Each row is a point on a tangle of strands that fork, close into loops and nearly touch. The rows are in no order.
In the rows, 100 means zero.
Points whose rows are less than 49.5 apart are linked; no others are.
K227: [ 96 130  52  99 102 150  95  61]
K846: [103 106  54 108  69 150 117 137]
K502: [148  29 170 168  71  43  85 102]
K183: [ 73 118 124  55 139  68  69  88]
K803: [ 85  87  86  97 109 127  71 109]
K676: [ 95  39 146 129 116  83  52  85]
K398: [127 160  61  82  93 133 131  66]
K164: [ 81  59 102 120 110 118  70 108]
K4: [ 80 101  60 119 113 137  91  69]
K883: [108  67 160 109 144  33 100 101]
K182: [ 67 133 123  30 124  67  58  86]
K768: [ 95  54 114 105  99 102  88 157]
K559: [119 147  55  97 100 127 135  87]
K387: [100  50 129 113 106  85  89 147]
K120: [129  20 162 172  64  58  83 109]
K297: [102  36 159 133 117  69  49  68]
K219: [125 156  74  51  80 150  88  71]
K534: [ 75  55  87 135  80 120 111 150]
K733: [103 122  97  71 132  86 112 126]
K906: [ 82  96 115  76 135  86  71  96]
K515: [117  19 153 182  61  59 110 124]
K491: [ 90  81  90 138 120  76 148 124]
K210: [111 130  79  88 124  98 138 128]
K898: [ 70  80  59 157  85 119 142 114]
K864: [ 94  99  79 126 122  85 152 131]
K55: [ 76  90  60 134 113 129 108  83]
K500: [ 87  83 128  92 138  74  81 107]
K281: [105 125  48 102  82 158  99  81]
K649: [111 134  56 113 103 119 146  99]
K839: [144 158  74  58  60 159  98  74]
K47: [113 180  88  27  67 124  78  32]
K405: [109 114  57  92  81 145 105 129]
K616: [ 87 165  80  48 105 117  75  40]
K608: [ 99 139 105  45 129  85  97 119]
K157: [120  31 161 161 107  57  72  67]
K526: [ 60 140 114  22 107  81  47  78]
K817: [107 141  76  65 105 130  89  86]
K396: [ 67 149  91  47 107 102  55  44]
K373: [115  61 154 112 131  45 104 130]
K89: [ 81  76  63 120  71 140 108 145]
K472: [123 155  80  62 117  99 133 110]
K300: [ 93  44 121 156 108  70 118 114]
K498: [ 63 147 102  27 102  97  44  57]
K622: [ 98 105  73  88  99 137  91 118]
K691: [ 78  83  63 143 108 120 126  99]
K68: [139 172  67  72  84 136 127  41]
K977: [ 95 180  85  34  88 110  83  24]
K217: [ 93 133  84  63 116 115  78  85]
K131: [ 86  60 100 146 116  78 133 116]
K351: [138 179  92  31  60 134  95  40]
K790: [104  32 141 154 110  67  95  95]
K535: [126 175  87  41 104 103 115  91]
K995: [ 94 114  60 130 114 101 158 111]
K381: [106  30 146 180  64  56 130 133]
K859: [124 181  98  21  87 107  94  78]
K700: [ 75  39 101 157  72 103 118 145]
K152: [ 97 152 106  26 118  90  80 108]
K123: [ 64  49  92 174  64  99 139 145]
K756: [101 161 104  14  95 103  71  96]
K745: [ 88  37 128 126 106  99  57 100]
K30: [101  79  93  93 101 106 106 164]
K423: [ 92  38 127 173  82  63 137 136]
K771: [155 175  93  40  56 141 116  38]
K218: [ 93  63 124 109 126  79  89 119]
K509: [ 66  71  69 162  71 112 145 134]
K561: [118  45 155 130 113  46 107 133]
K377: [134  40 170 146 101  39  97 114]

A fork is a point with three links, a tip a point with one. Leave the first point through the second and follow the links. Name the first fork or tip that comes.
K164, K745 => K300
K502, K377 => K883
K691, K55 => K281
K396, K616 => K771
K182, K183 => K30
K864, K995 => K68
K217, K817 => K839

A tip is a point with one link. Name the tips that can be reached along the links from each point below, in the order of the rows.
K676 => K883, K281, K68
K500 => K30, K771
K817 => K839, K217

Name the points in between on the shortest way along the links from the first point to the second, in order.
K649, K423 => K995, K864, K491, K131, K300
K498, K906 => K526, K182, K183
K561, K120 => K377, K502
K756, K472 => K859, K535
K68, K864 => K398, K559, K649, K995
K123, K55 => K509, K898, K691
